Each row is a point on a landscape with many valleys, with its height.
A ball rolls from a point to the lowest of its 4 nearest points, and stops where none of them is lower. Distance is the straight distance between rows; heights are no part of it.
(333): [ 90  89 112  97 113 124  99  47 168 102 120 109 174 126 145 113]  h=35.3
(657): [129 100  64 109 136 114  81  93 138 103 130 102 147 127 155 102]  h=30.9
(299): [136 145 193 181 108 133 148 124 142 111 168 160 135 148 105 107]  h=59.4
(67): [106 130  79 146 160 144  99 178 114 170 117 165  90  66 148 137]  h=11.6
(216): [120 128 146 133  63 104 158 119 147 122 129 127  93 124  87  58]  h=15.5
(548): [118 134 177  56  97 145 170 152 121 185 112 155 189 110 131 140]  h=8.6
(653): [102  92 131 104 113 143  99  50 179  77 123 124 188 134 137 138]  h=25.6
(283): [ 99 103  80  92 144 169 100 136 168 138 166 192 145 106 131 139]  h=5.8
(150): [114 131  87  88 145  85 135  89  88 152  74  62 117 118 151 165]  h=70.2
(605): [131 135 140 102 149 111 154 112  85 143  79  62 118 153 130 184]  h=34.0
(511): [137 136 178 114 141 125 162 120 109 134 104  79 119 174 103 165]  h=4.9
(45): [ 89 122  74 128 156 152  98 172 123 179 125 170  94  69 143 127]  h=8.2
(652): [121  93 116 104 124 162  97  80 182  79 149 162 180 131 139 156]  h=18.6
(549): [165 136  79 159 164 117  96 146 103 106 123  99 122 145 157 135]  h=21.8
(69): [156 153 170 177 146 132 140 140 119 104 137 119 125 171 120 152]  h=20.0
(475): [118 122 192  99  93 128 170 121 134 137 111 120 113 150  82 101]  h=3.0
(465): [152 162 146 202 162 146 127 176 106 133 134 158 119 102 144 179]  h=0.4
(235): [118 128 198  64 105 136 174 133 121 162  96 116 137 140  98 137]  h=2.7
(630): [128 135 186 147  92 123 164 116 143 113 147 135 115 161  87  84]  h=19.9
(541): [151 150  97 181 171 139 104 186 103 134 126 151 111  97 159 159]  h=23.7
(388): [119 132 130 160  63  91 154 114 147 116 151 131  85 114  94  62]  h=30.0
(631): [140 116  57 128 155 134  79 146 134 119 147 147 131 111 161 115]  h=12.8
(254): [ 98 111  74  89 139  83 111  65 113 133  89  71 132 116 151 122]  h=78.9
(468): [126 142 169 187  83 126 149 110 148 122 181 168 131 118 110  83]  h=64.9
(294): [129 110  61 111 149 145  78 138 149 119 153 163 137 107 153 115]  h=13.5
(364): [114 126 175  60  80 135 165 152 125 176  96 139 154 100 113 105]  h=4.1
(23): [154 145 165 153 155 125 142 133 104 110 117  89 121 180 119 160]  h=8.7
(622): [139 153 194 198 124 143 143 137 136 120 170 177 143 125 121 131]  h=84.1
(99): [159 159 165 196 155 137 134 154 114 110 145 134 125 155 137 159]  h=40.9
(325): [122 143 144  76 140 114 168 118  82 168  82  85 137 132 132 206]  h=20.1
(323): [140 110  67 119 145 101  90  95 119 112 114  80 130 133 157 114]  h=49.0
(185): [121 133 189  77 124 134 175 126 104 158  88  96 135 149 104 172]  h=4.2
(669): [118 124 158 112  69 108 163 125 143 130 118 125  97 121  83  68]  h=7.6
(245): [133 102  60 104 143 135  80 118 153 106 153 148 150 121 153 109]  h=16.4
(641): [101  92  94  95 123 124  87  61 162  94 135 108 167 128 147 107]  h=37.0
(524): [127 138 106 170  55  78 158 118 140 115 152 118  78  93 103  74]  h=39.8
(395): [121 122 175  98  78 117 166 124 137 137 108 123 105 129  79  76]  h=4.3
(356): [156 162 177 202 149 143 137 153 125 110 150 156 132 140 132 162]  h=3.8
(660): [116 122 188  69  86 133 167 136 127 160 100 124 130 125  89 102]  h=1.8
(470): [108 116  66 111 157 153  93 166 135 162 142 181 112  83 147 126]  h=7.7
(274): [161 162 138 195 163 137 123 167 104 115 134 137 123 134 150 166]  h=38.7
(688): [ 64 106  91  95 150 168 107 145 149 185 146 178 107  88 119 128]  h=4.0
(114): [110  99  75  97 137  94  94  66 133 115 110  83 143 127 152 104]  h=55.5
(108): [136 130  56 137 159 142  88 167 124 134 140 159 119  98 162 128]  h=10.3
(410): [119 119 146 103  58 101 162 131 135 135 101 118  90 101  87  68]  h=1.4
(139): [108  98 101  96 131 175 103 104 178 104 163 185 163 120 132 165]  h=12.7
(681): [142 137 193 138 123 128 160 122 127 118 131 108 123 184  94 128]  h=6.0
(30): [143 152 194 186 127 136 150 129 135 109 159 144 132 164 110 126]  h=3.1
(14): [163 143 114 164 161 118 118 143  98 102 119  89 118 164 146 153]  h=16.8
(458): [121 138 154 179  75 114 155 111 154 117 176 152 119 126 100  69]  h=49.6
(120): [161 153 106 186 169 136 109 176  99 118 131 137 117 122 159 158]  h=23.3
(685): [159 142  78 164 167 126  96 169 109 121 132 132 115 118 164 143]  h=15.4
(279): [148 133 116 126 155 107 132 116  87 120  96  58 114 165 138 166]  h=30.2
(118): [166 149 143 173 159 123 128 144 102 106 126  97 116 171 133 157]  h=13.7
(252): [113 131 168  59  83 137 163 157 123 183 110 154 183  97 132 118]  h=7.8
(298): [150 122  78 132 159 101 101 114 100 111 112  72 122 144 152 132]  h=36.6
(394): [150 119  60 136 157 123  81 144 120 106 136 124 131 125 161 116]  h=15.9
(408): [ 89 111  82  91 145 168 104 140 163 153 165 192 133 101 133 138]  h=3.9
(644): [128 126 198 101 118 130 168 126 120 139 106  99 123 170  92 147]  h=3.7

Where does a ball stop that starts at each point below?
(254) | (408)
(150) | (660)
(653) | (408)
(511) | (660)

Call two points neighbours if one is among the 4 nearest of the other. Go from one point of each pair to the other, from neighbour to neighbour, staying as low as possible. Name the highest point that can't be avoided.
(660) and (410) | (395)
(408) and (30) | (549)
(465) and (30) | (356)
